The views of a scene show one set of named points, each view turned or mirrored, and shifted as a whole, with a little noise and some points left out.

Scene 1
View 1
k358: [ 0.88  1.69 -0.34 -1.67  2.40 -0.05  0.36 -0.42 -0.38  0.90 -0.69  1.09
  0.63 -0.57  1.09  1.12  0.60 -0.08  0.61 -2.02 -1.73  0.55]
k811: [-0.45  1.20 -0.88 -0.10  0.97 -3.35 -0.08 -0.68 -1.00 -1.11 -0.63  0.38
  0.09  0.75  2.60  0.43  0.28 -2.22  0.31 -0.15 -0.92  1.21]
k502: [-0.12  2.37 -1.78 -1.02  0.92 -2.35 -0.03  0.70 -1.02 -2.36 -0.42  0.27
 -0.70  0.57  1.03 -0.50  0.14 -1.98  1.53 -0.14 -0.14  2.31]
k467: [-0.42  1.15  1.47  1.91  1.37 -4.09 -1.28 -3.10 -1.77 -0.58 -1.57 -1.16
  1.67  0.95  2.17  1.32 -0.47  0.17 -0.89 -0.07 -2.83 -1.42]
k561: [-1.02  3.14  0.98  0.97  1.78 -2.34 -0.88 -2.27 -0.39 -1.89 -1.93 -0.61
  0.75  0.38  0.12 -0.11 -2.30  0.70 -1.63 -0.70 -1.51 -0.57]
k928: [-2.31  2.97 -1.80 -0.50  0.15 -3.46 -0.18 -1.63  0.47 -4.39 -0.13  0.50
  0.13 -0.02  1.68 -1.71 -1.44 -2.29 -0.73 -0.07 -0.23  2.39]
k825: [ 0.69  2.01 -0.93 -0.47  1.01 -2.24 -1.16 -0.86 -2.08 -2.36 -0.14 -1.08
  1.10  0.35  0.44  0.25  0.98  0.60  2.81  0.07 -1.95  1.03]
k393: [ 0.51  0.65  0.13  2.32  1.61 -5.09  0.29  1.03 -1.61  1.11 -2.28  0.79
 -1.19  0.50  0.05  1.94 -0.02  1.05  0.34 -1.65 -0.24 -0.23]
k131: [-0.55  3.37  1.36  1.25  1.80 -2.58 -1.08 -1.21 -1.24 -2.00 -2.42 -1.40
 -0.49  1.73  0.33 -0.26 -2.66 -0.35 -1.26  0.34 -0.94 -0.44]
k832: [-0.64 -0.01 -1.61 -0.75  1.23 -3.29  1.35 -0.39  0.37  0.76 -0.05  2.82
  0.35 -0.99  3.13  1.15  1.22 -2.30 -0.49 -2.33 -0.72  1.35]
k574: [-1.40  3.34 -0.78 -0.99  1.50 -0.96 -0.19 -2.19  0.94 -2.47 -0.53  0.78
  1.34 -1.45 -0.33 -0.76 -1.52  1.08 -0.87 -1.90 -1.55  1.00]
k559: [ 0.21  2.94 -1.12 -0.96  1.54 -1.18 -0.23 -0.01 -0.63 -1.96 -0.55  0.25
  0.39 -0.70 -0.80 -0.18 -0.17  1.27  1.56 -1.40 -1.04  1.26]
k644: [ 1.14  2.02  0.48 -0.04  1.62 -1.85 -1.51 -1.33 -2.71 -1.36 -0.86 -1.93
  1.05  1.23  0.99  0.77  0.44  0.29  2.06  0.51 -2.44 -0.06]
k560: [-0.05 -0.51 -0.49 -0.01  1.52 -3.34  0.66 -1.97 -0.20  1.69 -0.01  2.12
  2.13 -1.73  2.43  2.29  2.01  0.59  0.10 -2.94 -2.61 -0.28]
k708: [-0.92  2.49 -1.05 -0.38  1.74 -2.05  1.06  0.01  1.16 -0.68 -1.18  2.34
 -0.26 -1.76 -0.72  0.13 -0.95  1.08 -0.72 -3.11 -0.21  1.11]
k550: [-2.34  1.38 -1.69 -0.02  0.34 -4.22  0.64 -2.01  1.30 -2.03  0.02  2.20
  1.00 -1.55  2.00 -0.30 -0.38 -1.02 -1.35 -1.88 -0.94  1.57]
k641: [ 0.29 -0.90  0.21  2.34  1.89 -5.72  1.65  1.99 -1.00  3.65 -2.49  2.64
 -2.20  0.75  2.36  2.86  0.46 -1.83 -1.28 -2.23  0.63  0.05]
k480: [ 1.31  0.28  0.33  0.93  1.59 -3.62 -0.34  0.10 -2.44  1.06 -1.33 -0.32
  0.04  1.11  1.79  2.05  1.25 -0.38  1.41 -0.54 -1.51 -0.11]
k510: [ 0.00  3.10 -0.67 -1.69  1.17 -0.36 -1.58 -3.14 -1.00 -3.49  0.52 -1.27
  2.80 -0.63  0.47 -0.41  0.40  1.19  1.97 -0.25 -3.17  0.76]
k691: [ 0.89  2.09  0.19 -0.13  2.18 -1.59 -0.20  0.56 -1.57  0.44 -1.84  0.00
 -0.84  0.97  0.61  0.89 -0.47 -0.56  0.43 -0.75 -0.71  0.34]
View 2
k131: [-0.35 -0.43 -0.02  1.91 -1.12 -0.82 -0.83 -1.42 -0.89 -1.98 -0.11  2.31
  0.82  1.60 -0.62 -0.17 -2.40 -3.70 -1.22 -1.48 -0.36 -1.42]
k691: [ 1.64 -2.86  0.34  0.97 -1.31 -0.30 -1.63 -0.40 -1.21  0.23 -0.47  1.63
  2.52  1.04 -1.22  1.37 -1.64 -2.42  0.96 -1.84  0.68 -1.34]
k559: [ 2.00 -3.28  0.59 -0.06 -2.98  0.36 -0.75 -0.08 -1.61 -1.79  0.23  2.32
  1.51  1.96 -0.56  0.33 -0.20 -0.59  0.93 -0.93  0.60  1.07]
k928: [ 1.36 -1.09  0.21 -0.11 -1.49  1.65  0.23 -1.40 -0.52 -1.28 -0.78  1.16
 -2.43  0.73 -0.54 -1.49 -0.94 -1.69 -1.67  2.52  1.39  0.62]
k574: [ 1.22 -1.97  0.33  0.93 -1.97  0.83  1.60 -1.18 -2.60 -2.68  1.17  1.34
 -0.44  0.98  0.33 -0.26 -0.25 -0.32  0.48 -0.93  0.12  1.69]
k502: [ 2.54 -2.96  0.73 -0.76 -2.48  1.26 -1.86 -0.22 -0.49  0.03 -1.21  1.81
  0.36  1.40 -1.62 -0.01 -1.09 -1.46 -0.39  1.16  1.50 -0.21]
k708: [ 1.28 -2.60 -0.12  2.06 -0.36  1.17  0.49  0.05 -0.76 -0.49  1.93  0.81
  0.23 -0.01  0.27  0.44 -0.30 -0.92  2.72 -0.66  0.91  1.92]
k480: [ 1.32 -3.70 -0.49  0.39 -1.13 -2.03 -1.94 -0.97 -1.16  0.64 -3.28  1.74
  3.14  0.51 -0.39  1.98 -0.41 -3.04  1.02 -1.56  1.52 -1.49]
k811: [ 1.90 -2.76 -0.08 -0.05 -0.95  0.02 -0.85 -1.31 -1.15  0.51 -2.59  0.94
  0.27  0.07 -0.80  0.52 -0.76 -2.30 -0.27  0.56  1.91 -0.88]
k832: [ 2.44 -4.06 -0.73  0.68  0.63  0.51  0.35 -1.03 -1.24  2.17 -1.93 -0.48
  0.08 -1.83 -0.01  1.61  0.64 -1.12  2.54  0.55  2.82  0.59]
k561: [-0.33 -0.77 -0.30  2.00 -0.98 -0.85  0.57 -1.64 -1.89 -2.64  0.02  1.86
  0.54  1.03  0.31 -0.02 -1.27 -2.67 -0.43 -1.80 -0.32 -0.28]
k644: [ 1.39 -3.06  0.22 -0.69 -2.90 -1.81 -1.35 -1.48 -2.45 -1.93 -2.96  2.56
  2.57  1.91 -0.63  0.93 -0.73 -2.25 -1.10 -1.84  0.53 -1.42]
k358: [ 2.66 -4.08  0.52  0.49 -1.69  0.20  0.18 -0.78 -3.18  0.05 -0.43  0.74
  2.18  0.26 -0.89  1.73 -0.52 -0.42  1.86 -2.34  0.85 -0.23]
k641: [ 1.03 -3.37 -1.32  2.79  2.14 -0.91 -1.90 -0.04  1.12  3.82 -1.31  0.04
  2.39 -1.92 -0.11  2.48 -0.57 -3.94  3.99 -0.67  2.54 -0.77]
k467: [-0.46 -1.55 -1.20  1.28 -0.47 -3.04  0.21 -2.70 -2.45 -1.81 -3.43  1.54
  1.37  0.11  0.90  1.03 -0.34 -3.69 -0.77 -2.01  0.62 -1.31]
k560: [ 1.77 -4.58 -1.09  0.81 -0.27 -1.63  1.17 -1.61 -2.98  0.21 -2.88  0.00
  1.62 -1.31  1.39  2.46  1.74 -1.02  2.92 -1.75  2.26  1.00]
View 3
k467: [ 0.53 -1.30 -0.16  1.96  0.82 -0.52 -2.41 -3.34 -0.96 -0.12 -2.10  1.04
  1.03 -1.39  1.74  1.87 -0.74 -2.98 -0.95 -3.23  0.59  0.56]
k358: [-1.44 -4.09  2.20  0.26  0.35 -0.21  0.33 -0.76 -1.17  1.29 -1.99 -2.95
  0.70 -1.44  0.93  1.40 -1.05 -1.68 -0.05 -0.20 -1.21  1.79]
k811: [ 0.46 -1.58  0.87  1.15  0.42  0.41 -0.80 -0.60 -2.35  0.33 -0.23 -0.55
 -0.65 -0.75  0.17  1.41 -0.97 -1.11  0.62 -1.44 -1.93 -0.61]
k691: [-0.60 -2.71  0.91  0.61  1.32  2.27 -0.11 -2.17 -1.50  2.05 -1.37 -1.47
  0.56 -1.04  0.92  2.04 -1.49 -1.84  0.64 -0.48 -1.53  1.38]
k574: [ 0.29 -1.00  1.12 -0.06  0.46 -2.46 -1.14 -0.50 -2.33  2.06 -2.56 -3.94
  2.00 -2.11 -0.90  3.46 -0.56 -1.70  0.74 -0.30  0.97  0.29]
k832: [-1.95 -2.41  2.62  0.69 -0.64 -0.43 -1.20  1.10 -2.92 -0.54  0.02 -2.07
 -0.99 -1.03  0.47  1.59  0.74 -0.62  0.65 -2.13 -3.09  1.04]
k641: [-3.49 -1.63  1.86  1.01  0.61  4.12 -2.16 -1.07 -3.30  0.04  0.73 -0.65
 -0.92 -0.83  2.36  2.49  1.74 -1.70  1.04 -3.61 -4.39  3.71]
k560: [-2.12 -3.60  2.38  0.97 -0.59 -2.05 -1.51 -0.55 -1.42 -2.31 -1.55 -1.71
  0.53 -1.52  1.69  1.48  1.46 -2.41 -0.56 -2.34 -1.85  2.73]
k393: [-1.00 -1.35  0.29  0.63  1.56  3.09 -1.40 -3.03 -2.05 -0.43 -0.70 -0.60
  0.93 -0.90  1.54  3.14  0.68 -3.09  1.60 -1.31 -2.69  3.29]
k928: [ 1.98  0.93  0.25  0.65  0.32 -1.35 -1.46  0.50 -3.64  1.61 -0.18 -2.01
 -0.21 -1.14 -1.91  2.85 -1.17 -0.50  1.76 -1.01 -0.55 -2.52]
k825: [ 2.01 -2.79 -0.07  0.56  1.09 -0.76  0.83 -2.04 -0.80 -0.85 -1.61 -0.85
  1.10 -0.60 -0.36  1.49 -1.77 -2.46  1.00  1.33 -1.01 -0.16]
k708: [-1.60 -0.87  1.68 -0.54  0.56 -0.18 -1.42 -0.18 -3.11  1.86 -1.47 -4.36
  1.27 -1.99 -0.32  4.00  0.71 -1.65  1.71 -0.83 -1.15  2.28]
k550: [-0.12  0.19  1.46  0.59 -0.40 -2.26 -2.31  0.89 -3.52 -0.20 -0.44 -2.53
  0.11 -1.45 -0.81  3.06  0.91 -0.97  1.21 -2.23 -1.17 -0.19]
k559: [ 0.57 -2.43  0.87 -0.42  0.94 -0.35  0.73 -0.84 -1.72  0.82 -1.57 -3.29
  1.32 -1.21 -0.77  2.56 -1.03 -1.89  1.76  1.56 -1.18  0.99]
k502: [ 1.21 -1.67  0.62  0.22  0.81  0.98  0.50 -0.29 -2.46  0.96 -0.08 -1.80
 -0.28 -0.53 -1.10  1.83 -1.69 -0.94  1.91  0.74 -2.20 -0.89]
k644: [ 1.75 -3.11 -0.17  1.20  1.41  0.13  0.41 -3.11 -0.20 -0.02 -2.06  0.10
  1.18 -0.79  0.71  1.09 -2.31 -2.67 -0.09  0.20 -0.19  0.04]
k561: [ 0.60 -0.25 -0.02  0.89  1.23 -0.31 -1.98 -2.64 -1.94  2.58 -2.52 -1.49
  1.76 -1.90  0.39  3.25 -1.10 -2.39  0.12 -1.81  1.40  0.41]
k510: [ 2.40 -2.91  0.37  0.51  0.48 -3.59  0.58 -1.45 -0.37  0.11 -3.01 -2.11
  1.78 -1.40 -0.74  1.52 -2.26 -2.27  0.01  1.17  1.27 -1.10]
View 4
k560: [-1.15  3.41 -0.65 -0.19  1.00  1.94  0.49 -0.81 -2.18  1.72  1.50  0.78
  0.88  0.13  1.59 -0.37 -2.17 -1.09  3.98 -2.28  0.15 -0.53]
k825: [-0.48  1.86 -1.39 -2.75 -1.29  2.53  0.08 -2.44  0.95 -1.01  1.41  2.57
  1.58 -2.92 -2.13 -2.88 -0.91 -0.09  1.99 -2.32  2.03 -0.17]
k131: [ 0.95  1.74 -0.49 -2.84 -1.90 -1.20 -0.78 -0.16  0.10  0.11  2.94  3.68
  2.31 -2.40 -2.86 -1.94 -2.78  1.94 -0.12  0.55  0.72  2.29]
k510: [-0.67  1.87 -2.52 -4.32 -1.20  2.53 -1.29 -2.96  0.46  0.51  2.89  3.19
  2.37 -1.76 -2.18 -4.45 -1.13  0.11  4.11 -2.03  2.92  0.50]
k811: [-0.42  1.77  0.56 -2.56  0.72  1.32  0.40 -1.36  1.06  0.91  1.42  1.88
  0.55 -2.55  0.31 -1.68 -2.52  0.98  0.32 -0.98  1.19  0.33]
k832: [-0.22  2.11  0.39 -1.41  3.05  2.16  0.74 -0.70 -0.19  2.27  1.27  1.22
 -1.23 -0.83  2.09 -0.78 -2.09 -0.19  1.21 -1.46  0.21 -0.15]
k393: [ 0.65  2.55 -0.06  0.50 -0.95  0.17  1.00  1.00 -1.09 -1.32  0.75  2.00
  0.47 -1.82 -1.38  0.74 -1.56 -0.46 -0.30 -1.38 -0.94  0.15]
k358: [ 0.50  1.51 -1.72 -0.70  1.29  2.72  0.84 -2.47 -1.63  1.54  2.42  2.40
 -0.12 -1.05 -1.25 -2.17 -1.93  0.11  2.71 -1.41 -0.06  1.03]
k480: [-0.59  2.18  0.16  0.21 -0.97  1.39  1.77 -1.85 -0.58 -0.62  0.70  1.11
  1.69 -2.78 -1.03 -0.30 -2.59  0.35  1.02 -1.70 -0.17  0.02]
k691: [ 0.95  1.28 -0.69 -0.65 -0.04  1.31  1.14 -1.67 -0.67  0.20  2.02  2.61
  0.44 -2.32 -2.38 -1.50 -2.17  0.87  0.35 -0.69 -0.46  1.38]
k644: [-0.67  1.86 -0.89 -1.91 -2.05  1.70  0.67 -2.91  0.19 -0.71  1.71  2.30
  2.83 -3.19 -2.59 -2.54 -2.26  0.86  2.04 -1.56  1.42  0.47]
k550: [-0.12  2.75 -0.08 -4.12  1.92  0.74 -1.77  1.26  0.71  1.94  2.17  2.41
 -0.40 -0.21  1.94 -1.66 -1.43 -0.28  1.35 -0.94  1.61  0.17]
k502: [ 0.57  0.82 -0.31 -3.12  1.02  2.41  0.33 -1.60  1.95 -0.11  1.46  2.92
 -0.74 -3.11 -1.12 -2.71 -1.00  0.54 -0.49 -1.30  1.42  0.36]
k574: [ 1.03  2.11 -2.38 -4.09  0.62  1.09 -2.17 -0.03 -0.60  1.54  3.60  4.09
  0.25 -0.02 -1.23 -3.14 -0.99 -0.05  2.63 -0.86  1.52  1.56]
k708: [ 1.87  1.98 -1.65 -1.98  1.81  0.87 -1.02  1.24 -1.14  1.27  2.65  3.64
 -1.62  0.40 -0.60 -1.26 -0.65 -0.86  1.10 -0.88 -0.13  1.25]

Which points are out of place in each view (at most two, in the order of its rows)? Write - if all are in place.
view 1 => k708, k641
view 2 => k832
view 3 => k559
view 4 => -
